Each row is a point on a landscape with many peaks, with its height.
A climber steps from a point to whichever of its 4 nearest points has the largest rise for the distance, and stops where none of them is higher. Distance is the straight distance between rows; heights are no part of it.
gem: [ 32.3  -7.9  26.3  -1.5  -5.4   8.3 -16.2  -4.3  12.9  -7.1   7.3 -15.4
  12.4  -2.6  -2.9  -2.3   6.3 -22.1   3.9 -25.1 -21.8   4.5]  (h 149)
daf: [-27.2   1.6 -18.2   1.1  20.6  -0.5   7.3   0.5   0.9  10.8  -1.7  -1.6
  -2.6   1.5  -4.6   5.2 -18.0  10.9 -18.0   9.9  21.2  -0.5]  (h 630)
Nito: [  5.4  -1.1   2.1   2.3   6.1   2.3 -13.0  -1.4  -6.7  -2.3  -8.9   2.4
   6.0  -1.3   2.2  -1.1  -7.4   0.1  -3.3  -2.3  -9.2   1.5]  (h 382)
Demun: [-14.4  -4.4 -10.0 -16.8 -26.9  11.9   8.8 -24.9 -25.6 -26.0  14.1   3.0
 -17.3  13.1 -13.2  16.7  23.6  26.7   9.0  29.8  -3.6 -19.2]  (h 415)
zoz: [-15.0   8.1 -19.8  -1.9  -1.4   8.4   9.0  -7.7 -18.6   9.0  -1.4   8.0
 -14.4  -1.4   4.1   6.1  -0.9  15.7 -12.5  19.3   6.8  -6.7]  (h 403)
rud: [ 29.8 -17.4  32.8  -4.7 -21.0   7.2 -14.4 -12.7  -5.5 -16.9  10.8  -3.7
  -1.7   4.6  -0.1   5.3  33.0  -3.6  22.7   2.0 -12.5  -3.1]  (h 401)
nuge: [ -5.9   5.6 -12.5  14.0  21.7 -18.0   2.4  22.4  19.5  19.4 -13.1  -0.4
  13.5  -5.8  -4.4 -19.2 -15.1  -8.9  -8.5 -17.8  18.3  12.5]  (h 476)
Nogo: [-27.1   5.9 -23.0 -10.5 -17.4  14.1  13.2 -27.6 -17.3 -16.2  13.7   8.2
 -18.9  18.2 -16.9  18.7  24.2  29.3   9.6  44.8  -7.7 -19.2]  (h 151)
nuniz: [-40.3  16.5 -38.0  13.1  38.6 -11.9  22.0  18.7  16.3  39.9 -16.6  15.1
  -3.1  -7.9   1.7  -9.8 -33.3  10.6 -23.9  -2.0  21.1  16.9]  (h 680)
Das: [  0.8   2.6   0.7  12.4  18.3 -16.5  -4.8  18.6  21.6  13.1  -7.3  -3.8
  13.9  -8.6  -0.6 -21.6 -17.2 -12.1  -2.9 -13.5  16.0  13.2]  (h 392)
dip: [ -3.1  -2.4   9.7  -2.5 -17.2   8.0   7.8 -12.6  -8.4 -22.3   2.3   8.1
 -10.1   2.9   0.7  10.2  26.1  10.5  11.3  11.8   1.0 -18.2]  (h 672)
Lebas: [  2.4   5.5   1.9   4.6  -2.1   7.5  -1.3  -9.6  -6.8 -15.6  -3.0   5.4
  -6.0  -6.1   3.4   2.8  13.5   1.3  -1.5   4.5  -3.7  -9.6]  (h 582)
pomiz: [ 38.3 -11.4  28.0  -3.1   2.6 -21.3  -9.8  20.0  20.0   7.4   5.1 -19.9
  22.2  -6.9  17.2 -11.1 -16.8 -28.7   8.4 -35.2  -5.6  24.3]  (h 146)
fes: [-17.2   5.9  -8.9  -5.6 -14.5   8.0  16.3 -13.0  -4.7 -15.5   4.2   7.8
 -18.6   4.6  -1.4  10.5  18.1  12.6  -1.9  20.6  -2.3 -21.8]  (h 690)
zoge: [  3.2  -7.9  15.3  -7.7 -36.0  11.4  -5.4 -21.3 -30.9 -32.8  11.7  -5.6
 -12.5   7.2  -7.1  14.3  23.5  22.2  16.7  17.4 -11.8 -20.2]  (h 513)
Pumor: [ 20.8  -0.6  18.9   7.2  -6.9   9.8  -6.1 -14.5   0.0 -12.8   0.5   2.6
   0.4   1.7   1.4  -2.1  19.4  -8.0   9.7  -0.3  -8.5  -2.7]  (h 250)
sugub: [  1.8   3.3  -3.0   5.8   5.1   1.5  -4.1  -4.5 -15.4  -0.1  -7.7   4.4
  -3.4  -4.4   6.6   2.3  -5.5   7.9  -9.5   1.8  -0.1  -3.4]  (h 320)
lepa: [ 50.9 -28.8  40.8  -7.0 -31.7  13.1 -14.6  -5.5  -8.9 -20.8  13.3 -15.1
  -1.4   4.6   0.7   9.2  36.9 -11.4  23.3  -7.4 -27.9  -4.2]  (h 394)
Zapu: [ 22.9  -6.5  16.1  -3.7   0.0  -6.1 -14.8  11.6  13.3   4.5  -1.0 -10.7
  14.8  -4.0  11.4  -7.2 -13.9 -18.9  11.3 -20.5 -17.5  18.1]  (h 35)
mulis: [-30.7  16.8 -35.3   9.4  34.4 -16.3  16.7  18.5  16.3  38.6 -15.3  13.7
  -1.1  -7.6  -0.8 -12.9 -29.3   8.3 -18.4  -7.2  18.1  11.9]  (h 683)
gur: [ -3.5   4.3 -11.8   3.3  -5.6  10.0   1.5  -6.6  -9.7  -7.1  -1.5   5.2
 -10.4  -4.9   5.0   2.1   5.5   6.1 -11.9   7.3  -2.0  -9.7]  (h 572)
lebez: [ 37.4 -11.5  25.7  -5.0  -4.3  -9.8 -12.8  13.1  12.5   3.6   0.2 -21.9
  15.6  -8.7  13.7  -4.1  -8.7 -27.8  12.6 -35.7 -18.2  19.8]  (h 122)
romol: [ 27.0  10.9  12.2  -0.9  10.8 -19.7  -5.4  23.9  25.0  23.4  -1.4  -5.1
  28.4  -5.5   5.5 -19.2 -24.6 -34.7  -7.7 -44.6   9.4  24.0]  (h 249)
fegub: [-41.9  19.4 -38.0  14.7  34.4  -6.4  24.1  19.3  12.1  38.9 -15.1  20.2
  -4.4  -4.1  -1.5  -7.3 -34.0  14.6 -17.6   4.5  18.7  15.6]  (h 642)
Febip: [ 6.1  2.3  3.9  7.5  0.0  6.9 -8.7 -5.8 -6.8 -5.5 -4.5  3.2 -3.7 -4.2
  2.3 -2.5  6.7 -0.3 -5.6 -2.6 -5.9 -4.7]  (h 493)
gapi: [ 28.2 -11.8  19.7  -3.5  -0.9  -8.8 -13.2  20.3  14.0   5.5   2.8 -15.4
  16.8  -4.9  14.2  -6.3  -9.9 -20.5  10.8 -28.3 -15.2  21.0]  (h 89)
Bibez: [-28.8   5.4 -27.1  -6.5 -16.4  11.7  19.5 -23.8 -12.1 -14.3  12.0  13.1
 -19.9  16.4 -13.9  15.8  17.9  21.7   5.2  38.9   0.5 -16.9]  (h 211)
Beg: [-35.7   6.2 -22.3   2.7  22.0  -2.2  14.9   3.0  -0.5  12.6  -2.7   6.0
  -3.3   2.1 -11.8   4.5 -17.6   7.8 -17.4  11.4  23.9   1.9]  (h 594)
dege: [ 30.9  -7.4  26.5   1.1  -7.4   8.7 -12.6 -11.9   8.7 -13.0   7.7  -4.7
   5.9   4.5   2.4  -0.1  19.3 -21.3   7.1 -12.2 -16.2   2.0]  (h 269)
niz: [ 20.9   3.2   6.6   5.1  10.5 -19.4  -9.4  24.2  26.2  20.1  -1.1  -6.7
  27.5  -3.9   3.5 -22.2 -18.5 -30.1  -3.4 -34.2  10.2  23.0]  (h 265)
gon: [-12.6  11.2 -17.7  11.5  22.1 -21.6   3.1  22.8  17.7  23.3 -18.2   1.2
   6.8  -7.4  -2.6 -17.0 -16.1  -0.6 -13.9 -13.2  13.7   6.8]  (h 540)
ferav: [ 12.1  -2.3   8.0   6.0  13.7 -16.1  -9.5  24.9  20.6  12.2  -3.9  -5.9
  16.5  -5.3   2.4 -20.7 -16.0 -17.6   2.3 -21.4  12.4  16.1]  (h 291)
Tig: [ -7.3  -2.7  -1.9   6.1  18.0 -11.9  -5.2  15.8  17.3   7.2  -5.9  -2.0
  10.4  -5.1  -1.2  -8.9 -16.3  -1.3  -2.6  -4.6   9.8   5.1]  (h 405)
toz: [ -9.4  -7.7   7.7 -13.4 -24.7   2.6   8.8 -16.0 -19.9 -25.1   8.1   4.9
 -17.2   4.4  -5.2  13.7  23.8  19.2  11.4  20.7  -7.2 -13.1]  (h 587)
Per: [  8.6  13.6  -6.3   4.9  20.3 -19.7  -6.4  27.0  19.0  24.4 -17.0   1.6
  18.7 -10.3   0.0 -21.7 -17.3 -17.2  -6.3 -24.7  14.9  18.8]  (h 383)
las: [-14.8   9.2 -20.2  -2.8  -3.5  12.0  13.3  -6.2 -13.4  -2.1  -2.4   8.3
 -16.9  -3.6   3.6   5.9   8.1  12.8 -12.8  10.7   4.3 -14.5]  (h 374)
leze: [-18.2  -3.8 -13.6 -16.6 -24.3   8.6  15.4 -22.5 -18.6 -25.3  10.7   4.5
 -14.6  14.5 -12.6  17.0  24.1  24.1   8.6  30.1  -6.9 -18.8]  (h 367)
ravan: [ 24.9 -14.6  31.7  -7.6 -38.4  16.2 -17.5 -18.1 -19.7 -25.3  12.3 -10.1
 -14.5   7.1   0.3   6.1  28.4   5.0  27.4  11.8 -19.0 -13.9]  (h 455)
Makis: [-40.1   7.3 -29.0   8.0  21.1   0.3  16.3   1.9  -2.4  16.0   2.4  10.3
  -6.6   4.6 -16.1   2.0 -20.4   9.3 -20.1  18.6  27.7   0.9]  (h 566)
Domiz: [ -9.7  -3.2  -1.2   0.8  16.9  -3.9  -7.4   5.1  -1.8   0.0 -10.2  -2.7
   9.5  -3.2   2.6   0.8 -13.8   3.7  -6.1   1.5   1.1   3.8]  (h 691)
Ruv: [-44.7  16.0 -34.6   4.4  21.4   4.4  14.4  -1.8  -5.2  13.8   2.4   9.4
  -7.3   3.3 -12.0   2.2 -14.8  15.6 -17.6  30.9  28.4   3.4]  (h 550)
mapi: [  3.8 -10.8  15.1 -12.3 -31.9  10.0  -4.1 -17.2 -23.4 -28.5   5.5   0.0
 -11.6   6.1  -6.3  15.0  27.2  17.0  18.8  15.0  -9.7 -16.2]  (h 509)
dob: [-25.4  11.9 -30.3  -5.9   1.8  12.3  10.2  -3.4 -15.9  11.0  -2.9  12.6
 -18.7  -1.8   2.7  10.0   0.8  20.0 -10.7  26.5   9.1  -6.4]  (h 504)
rovaf: [ 21.9   2.5  13.4   4.6  -2.2   5.9 -19.2  -6.0   2.3  -7.2  -1.7  -5.7
   8.2  -1.5  -1.4  -1.0  -0.8 -17.8   8.4 -14.1 -17.2   0.5]  (h 228)
Lir: [-43.7  20.5 -43.5  13.0  40.6 -13.2  22.5  13.8  17.4  41.3 -12.3  18.4
  -0.1  -9.5   6.4 -10.8 -41.9   9.8 -27.3   2.3  29.6  17.4]  (h 659)
kem: [ 35.5 -10.9  32.5  -1.7  -6.4   3.9 -11.5 -10.0  11.0 -15.5  10.3  -9.9
  14.5   3.8   2.4   3.3  16.3 -22.6   7.1 -21.1 -24.9   2.2]  (h 272)
nofiz: [ 42.9  -4.7  35.0  -6.5  11.8 -28.0 -13.6  24.6  21.9  13.4  -2.6 -16.4
  36.4  -2.0  18.4 -16.9 -20.9 -40.7  -0.6 -58.6   5.5  21.4]  (h 148)
Reva: [-43.3  18.9 -40.1   0.2 -13.0  20.4  16.9 -16.3 -11.7  -0.9   5.8  15.3
 -25.4   7.1  -9.4   5.6  11.2  27.1  -0.9  46.4   2.3 -25.6]  (h 209)
Tidi: [ 22.5 -13.3  25.4  -1.8 -18.0   7.9  -9.2 -10.1  -4.8 -18.1   6.8   0.5
  -3.1   9.7   2.3   4.4  32.6  -2.9  19.0  -0.3 -10.7  -2.7]  (h 437)
fogo: [-19.0  -2.4 -19.9 -18.3 -22.6  12.1  12.5 -29.0 -23.5 -20.6  15.8   1.1
 -20.8  12.8 -13.9  19.9  25.2  27.7   7.0  37.6  -6.1 -15.6]  (h 268)
sesit: [ 38.1 -17.3  34.8  -3.2 -12.0   8.1  -9.8 -12.9   3.3 -14.9   9.7  -6.7
  10.3   2.6   0.9   7.6  25.1 -16.0  12.2  -8.8 -17.6   2.5]  (h 354)
Mika: [ 45.3 -12.5  28.8  -3.0   6.9 -22.8  -5.9  24.7  18.1   6.6   1.3 -21.3
  28.8  -2.1  17.7 -12.2 -16.5 -33.1   3.3 -43.5   0.5  21.4]  (h 159)
guzug: [ 40.2  -5.0  25.4  -1.5   8.9 -23.3  -8.2  25.8  25.1  12.1   0.5 -20.7
  30.0   2.3  15.9 -16.3 -18.6 -35.5   0.1 -46.7   8.3  21.8]  (h 175)
goked: [ 46.5 -17.4  36.6  -5.9 -13.7   7.3 -13.0  -9.2  10.5 -19.4   9.6 -10.2
  14.7   5.7   2.0   3.7  24.4 -22.0  11.8 -22.5 -23.0   2.0]  (h 324)
gav: [-23.5  10.0 -21.7  11.0  24.0 -17.3   8.3  18.8  16.3  22.5 -13.5   2.7
   3.2  -7.9  -8.1 -11.5 -20.7   0.9 -13.5 -13.4  13.8   0.5]  (h 581)
Lozed: [ 35.4  -9.1  26.2  -7.3 -10.2  -2.8 -11.3  11.6  12.8  -0.6   2.3 -18.7
  13.3 -11.1   8.8  -3.6 -11.2 -27.8  10.3 -35.7 -27.0  13.4]  (h 95)
rak: [ 45.6 -21.6  43.6  -8.4 -41.6  17.4 -19.8 -20.3 -12.5 -33.2  15.7 -18.5
 -12.3   5.9   1.6  11.9  30.9 -13.4  23.3   5.5 -31.5 -17.3]  (h 393)
ton: [-31.8   3.1 -18.7   1.4  21.4  -0.3  16.9   2.1  -3.6  11.6   1.8   0.8
  -5.8   2.0  -8.9   4.7 -19.8   6.5 -19.8  10.2  20.8   0.5]  (h 595)
tumu: [-30.3   8.5 -27.8  -1.9  12.6   4.6  11.1   0.4 -14.1  14.0  -0.1   9.7
  -7.6  -0.6  -2.0   8.7 -11.0  15.5 -20.3  23.2  19.5   1.1]  (h 634)
bal: [-23.5  -0.1  -9.4   8.3  20.0 -14.6   3.3  10.0  12.4   6.2  -8.7  -2.0
   1.8  -3.5  -8.4  -6.0 -14.7   5.4 -12.6  -5.5  17.3   3.8]  (h 525)
mitet: [-15.5  14.4 -22.0  11.2  25.3 -24.7   8.5  22.5  17.5  30.0 -23.1   8.7
  11.0 -12.1  -2.3 -16.6 -21.5  -2.9 -15.4 -14.5  13.8  11.9]  (h 577)
fil: [ 14.3   1.9  10.6  10.3  -5.7  11.2  -4.7 -14.1  -3.1 -12.9  -0.6   7.3
   0.5   1.5   1.7   1.1  18.2  -4.1   0.1  -3.1  -2.5  -5.5]  (h 371)
piz: [ 11.1 -14.2  20.6  -3.8 -26.6   9.3  -8.7 -11.5 -14.0 -22.5   7.5   3.6
  -9.9   6.0  -2.1   6.1  28.7   6.2  24.7   8.5  -9.4  -9.1]  (h 453)
miza: [-43.6  15.4 -32.7   8.7  22.4  -4.1  16.1  10.1   5.0  23.8  -7.2  10.4
  -5.8   1.7 -12.6  -1.0 -24.5  10.9 -18.7   6.7  22.0   4.6]  (h 585)
fubu: [ 39.9 -12.0  38.6  -4.7 -12.1   0.4 -15.9  -3.7  15.1 -13.4   9.0 -14.7
  19.1  -2.6   5.3  -1.1   9.4 -26.6   7.3 -35.0 -28.6   7.7]  (h 164)
big: [ -7.8   5.9 -14.1  -2.6   1.3   6.8   6.2  -6.3 -14.3  -0.4  -9.0   6.1
  -9.8  -0.5   4.9   6.2   0.5   7.7 -15.6   9.5   0.7  -3.9]  (h 466)
fuzil: [ 47.0 -10.8  33.8  -3.2  -1.9 -16.6 -12.5  17.7  12.7   0.3   0.5 -22.4
  23.3  -9.8  19.9  -8.0 -11.2 -28.2   7.2 -40.5 -21.8  22.6]  (h 130)
mumun: [ -6.2  13.9 -15.7   7.7  27.3 -22.7   1.8  24.0  18.1  27.1 -20.9   6.9
  21.9 -10.5  -0.7 -19.2 -23.6 -11.8  -9.2 -18.4  13.5  16.4]  (h 473)
gifa: [ 28.2  -3.5  20.3  -0.1  11.4 -21.2  -5.9  21.7  26.5  15.4   5.0 -15.7
  28.5  -1.2  12.6 -21.1 -18.9 -32.1  -2.9 -42.6  10.0  22.5]  (h 204)
Malem: [ 27.4  -1.3  17.0   8.7  -2.8  13.1 -12.2 -12.6   3.5 -12.4   3.5  -3.1
   1.7   2.7   2.8  -0.6  11.8 -16.7   4.6 -10.3 -14.1  -0.7]  (h 152)
Div: [-32.8  18.0 -34.7   6.3  40.1 -17.4  18.2  19.3  18.1  43.8 -17.9  15.9
   2.5  -5.8   9.3 -16.7 -39.3   9.7 -28.1  -2.5  22.7  19.1]  (h 721)
vok: [-40.5  13.9 -36.1   1.6 -13.5  16.4  16.5 -30.7 -18.1 -16.5   9.1  13.5
 -23.0  18.9 -17.5  18.0  19.0  31.9   6.2  55.7   0.8 -21.7]  (h 70)
pob: [-32.5  12.7 -30.3  -3.0 -11.2  19.0  17.6 -13.5 -10.9  -1.0   6.9  14.4
 -21.9   2.0  -3.4   6.3   5.7  19.4  -6.3  38.5   3.7 -22.2]  (h 273)
Lirav: [-29.0  11.9 -21.7  -6.8 -17.6  17.5  19.4 -15.9  -8.4  -6.3   7.9  10.9
 -23.2   5.0  -8.5  14.3  13.2  17.1   0.0  30.1   0.4 -20.3]  (h 435)
mebip: [ 36.1 -20.2  39.1  -9.1 -42.9  19.9 -18.3 -23.2 -15.9 -37.5  17.4 -16.1
 -20.7   7.5   0.1   9.6  26.1  -9.4  27.4   6.3 -31.4 -19.6]  (h 402)
zal: [ -1.8  -1.8   1.5   7.7  13.9 -13.9  -7.3  23.0  16.1   4.0  -2.9  -7.5
  13.2  -4.4   3.0 -16.0 -16.2  -8.5   2.7 -13.9  13.2  12.8]  (h 317)
dizo: [ 32.7 -16.6  34.8  -3.7 -25.8  16.1 -16.0 -10.4 -13.8 -17.4  10.0 -10.4
  -7.1   6.1   1.8  10.8  31.0  -0.6  24.0   1.1 -15.0  -8.5]  (h 422)
peruv: [  5.3  -2.9   3.3   1.3   4.6  -0.5 -16.2   2.7  -1.3   2.9  -4.4  -4.3
   9.4  -3.8   4.3  -3.8 -11.1  -5.0   2.6  -7.9  -7.1   8.0]  (h 302)
giv: [-25.2   1.8 -11.8   3.2  18.5  -6.4   8.1   2.7   1.8   8.2  -6.5  -0.7
   2.9   0.0  -1.9   2.1 -16.3   8.1 -16.5   3.3  14.7  -1.2]  (h 580)
Ruri: [-39.0  20.1 -38.0   3.1  -9.3  16.9  15.8 -11.0 -13.4   7.1   3.8  13.6
 -24.9   0.5  -3.4   7.3   4.6  24.3  -3.2  43.5   7.7 -18.4]  (h 336)
mivat: [ 37.6  -2.3  28.8  -2.8  10.6 -24.4  -5.6  26.0  25.1  17.0  -1.1 -15.5
  36.0   0.0  12.7 -18.9 -21.2 -40.2  -1.1 -53.8   6.4  20.2]  (h 165)
Dasa: [ 49.9 -24.6  38.2  -3.2 -22.1   8.1 -10.7  -8.4  -1.2 -19.6  14.2  -9.9
   7.8   3.9   1.5   8.3  31.7 -15.1  17.7 -10.9 -24.7  -2.0]  (h 389)
rabog: [  4.3  -4.8  13.4   1.1   7.4   0.2 -15.8  10.0   7.6   2.8  -6.4  -5.4
  12.8  -5.1   3.9  -6.0 -13.9  -2.7   6.3  -7.9  -5.7  11.7]  (h 171)
nupu: [-20.0  12.1 -27.0  10.6  31.5 -21.7  11.0  20.4  16.1  32.2 -19.4  10.3
   5.7 -10.1   1.7 -11.6 -25.4   3.1 -17.4  -8.4  16.9  14.4]  (h 637)
tum: [-19.2  11.7 -27.6  -4.1 -10.7  17.2  15.8  -5.9 -12.0  -3.5   2.1  10.0
 -20.2  -5.9   2.3   6.6   9.6  14.1  -8.9  23.9   3.8 -17.0]  (h 369)
Rilo: [ 21.6  -5.3  16.0   0.7  -0.5   3.1 -17.6   4.4   9.7   1.3   2.6 -11.2
  14.1  -5.6   4.7  -1.8  -9.2 -16.6   8.5 -21.4 -18.8  12.4]  (h 15)
Kig: [ 17.4 -13.3  24.7  -6.1 -32.5  10.0 -11.4 -14.7 -19.7 -27.9   8.0  -5.8
 -13.9   6.2  -4.5  11.8  28.7   9.2  26.5   8.5 -17.4 -11.4]  (h 464)
Nenu: [ -1.1  -2.6   5.2   2.1  12.3  -5.3 -12.3   5.0  -2.1   0.2  -7.8  -4.0
   9.2  -1.5   3.9  -1.8 -16.5   0.6  -0.6  -4.6  -2.0   6.4]  (h 470)
susi: [ 13.6 -13.8  23.3  -3.2 -34.1  15.1 -13.0 -21.4 -26.3 -30.5   9.9  -5.2
 -15.9   5.0  -5.8  10.8  25.6  12.2  23.9  11.7 -15.4 -18.6]  (h 487)
Vig: [ -4.5  14.4 -21.6   8.2  30.7 -22.6   5.8  23.2  15.1  34.2 -21.5   9.7
  13.3  -8.3   1.2 -16.9 -26.9  -3.5 -13.2 -16.1  13.4  13.8]  (h 515)
Limuv: [-23.0  -1.0 -16.4 -12.5 -18.6  10.3  13.1 -23.7 -14.0 -19.9  12.2  12.6
 -21.2  15.9 -15.5  16.0  20.0  20.4   8.1  39.6  -4.2 -19.5]  (h 316)
fivo: [ 10.1  -7.5  14.4   2.1  12.2  -9.9 -12.1  21.0  14.2   6.1  -2.6  -9.1
  15.8  -5.6   5.1  -9.5 -15.9 -10.7   7.2 -10.6   1.7  16.9]  (h 186)
pomaf: [-25.9  -0.2 -20.5  -6.5  14.7   4.2  11.0  -5.0 -12.1   7.4  -3.5   6.7
  -3.7   0.1  -1.8  10.9 -13.5  14.4 -16.7  17.9  14.7   0.6]  (h 771)
gato: [-42.0  16.8 -36.1  11.8  29.4  -5.5  22.9  19.9   6.4  35.4  -9.6  16.9
  -2.0  -2.4  -6.8  -4.1 -30.5  13.0 -17.6   1.2  20.0   9.3]  (h 610)
Filek: [-36.0  11.9 -31.9  -4.3  12.1   4.5  12.8  -3.5 -13.3  12.9   0.5  10.3
  -7.6   1.0  -5.8   8.1 -12.8  16.4 -18.0  25.8  23.0   2.1]  (h 682)
Lused: [ -2.1   6.1  -4.8   5.5  -3.3   4.7   4.6 -10.1 -11.0  -8.1  -4.7   5.7
  -5.9  -7.1   1.0   2.2   9.9   4.0  -8.1   4.9   0.2 -12.6]  (h 599)
tapom: [-39.1  11.5 -39.9  -4.2   7.8  11.6   8.8  -6.0 -17.7  11.9  -0.8  15.9
 -18.9   1.4   0.5   7.7  -6.7  22.9 -13.1  40.0  20.7  -3.6]  (h 779)
Zalez: [-14.7  -1.2  -0.5  -8.0 -20.5   5.9  12.6 -17.8 -11.6 -22.5   9.1  10.9
 -15.1  10.2  -6.5  12.7  19.8  18.1   5.8  22.0  -3.3 -19.3]  (h 573)
sadug: [ 17.0 -11.2  28.9  -3.1 -23.3   8.2  -9.6 -11.5  -9.3 -18.6   4.0  -2.5
  -9.3   8.2  -0.1  10.4  32.8   4.4  24.5   7.7  -9.3 -10.5]  (h 417)
ruk: [ -5.9  -0.5  -5.9   2.5  12.1  -1.5  -3.8  -1.2 -14.4   2.3  -6.6   4.6
   1.7  -2.3   3.2   5.9 -10.5   7.9  -8.8   1.4   1.1  -1.5]  (h 430)
Luk: [ 42.2 -23.0  35.2  -5.1 -26.8  11.0 -12.4 -11.2  -8.0 -15.7  12.3 -12.8
  -0.3   5.6   4.5   7.8  34.5  -6.9  22.2  -4.0 -20.1  -2.8]  (h 406)
did: [-10.8   4.7  -4.9   0.4 -11.4   8.3  15.3 -10.6  -5.9 -14.7   3.9  11.1
 -13.0  -1.9   2.0   6.4  17.8  11.2   0.0  11.8  -2.3 -19.6]  (h 804)
ropu: [-20.5  -2.5  -8.3 -12.5 -19.8   9.0  15.5 -18.4 -11.0 -16.8   8.2   7.0
 -18.1   7.8 -11.2  14.8  20.3  18.5   5.2  27.6  -4.8 -20.8]  (h 516)
Nidug: [-15.7  -1.7  -4.5   6.6  19.8  -9.0  -1.5   9.7   6.8   4.3 -10.4  -2.4
   6.4  -1.2  -0.7  -6.8 -17.5   5.7 -10.0  -2.1   9.7   6.5]  (h 490)
Dok: [ 30.2  -5.3  18.7   1.4  -3.0   8.0 -19.8  -5.6   7.8  -3.8   5.3  -8.2
   9.5  -4.2   1.7  -2.5   1.7 -19.9   6.3 -21.4 -21.8   4.6]  (h 56)
bav: [ -8.8  -3.6   2.7   5.0  16.6 -10.9  -5.7   9.6   5.1   4.3  -6.8  -3.5
   9.6  -4.5   1.7  -5.9 -13.8   2.0  -2.1  -4.9   1.5   7.1]  (h 497)
nuf: [-29.0   3.2 -14.4   5.2  25.0 -10.3  13.4  12.8  12.5  15.6  -7.8  -3.1
  -2.0  -2.7  -8.8  -3.8 -21.4   5.4 -11.5  -1.2  18.6  -1.8]  (h 549)
Ruvu: [ 30.8  -9.0  16.4   0.1   6.4 -16.3  -9.7  25.0  20.2   9.2   3.5 -16.1
  18.6  -3.6  16.1 -13.3 -17.2 -25.4   5.5 -29.1  -0.8  26.6]  (h 119)
tal: [-15.1  -1.4 -11.1  -3.7  10.2   0.5   3.5  -3.4 -11.2   1.9  -4.7   5.2
  -1.8  -0.2  -0.1   6.7 -11.2  14.2 -15.8   8.6   9.9  -2.7]  (h 561)
rezi: [ 30.8 -16.1  33.1  -8.3 -39.9  19.3 -19.5 -19.6 -17.4 -29.6  16.0 -13.0
 -15.8   7.5  -1.1   8.7  27.7  -2.5  28.0  11.3 -25.1 -17.3]  (h 432)
nep: [ 10.9  -5.0  15.0   2.3 -13.0   4.5  -3.4  -9.2  -7.5 -21.1   4.6   4.8
  -8.9   7.0   4.6   9.5  29.5   2.7  15.4   9.0  -8.4  -6.7]  (h 541)
Gep: [ -5.4  -8.4   3.3 -14.0 -30.5   8.8   2.5 -22.7 -27.4 -29.0   9.3  -2.4
 -14.4   7.0 -10.1  17.4  24.2  21.7  13.6  19.6 -11.2 -18.9]  (h 542)
lib: [ 13.3  11.1  -1.8   4.6  13.2 -20.3 -10.2  25.3  24.8  25.2 -10.3   0.3
  24.1  -6.3  -1.3 -25.6 -17.8 -26.6  -4.1 -29.9  14.7  19.7]  (h 327)
nileg: [ 16.2   2.7   9.6   7.5   2.2   6.8 -15.1  -8.2  -5.6  -4.7  -3.6   1.5
   1.2  -3.9   0.6  -5.3   3.5  -2.1  -2.7  -4.7  -9.7  -4.8]  (h 830)
Vugob: [-36.0  16.1 -34.6  -7.3  -1.5  16.8  10.5  -8.3 -15.7  10.7   4.1  13.5
 -20.1   0.9   1.4   7.1  -3.4  21.5 -11.5  36.2  10.4 -11.7]  (h 519)
zasav: [-28.3  11.8 -24.0   9.2  23.7 -13.8  12.2  18.2  11.1  25.5 -16.4   2.4
  -1.8  -8.1  -9.5  -6.6 -23.7   8.3 -16.2  -9.9  14.4   1.2]  (h 567)
fitop: [ -5.3   6.0  -2.1   3.5 -10.6   6.3   9.5 -11.5  -6.1 -13.9   1.0   7.3
  -8.8  -4.0   5.7   2.2  16.0   2.5  -1.5   5.7  -2.8 -14.7]  (h 702)

For each start below, name the point where the climber stops.
goked: did
pomiz: Div
lepa: did
mebip: did
kem: did
mumun: Div

Two climbers start at each pair of points below. Name the first point that both come to, or write -.
lebez and nofiz: gifa
rezi and rud: dip
dege and fubu: Dasa
fuzil and mivat: gifa
Ruvu and Lozed: gifa
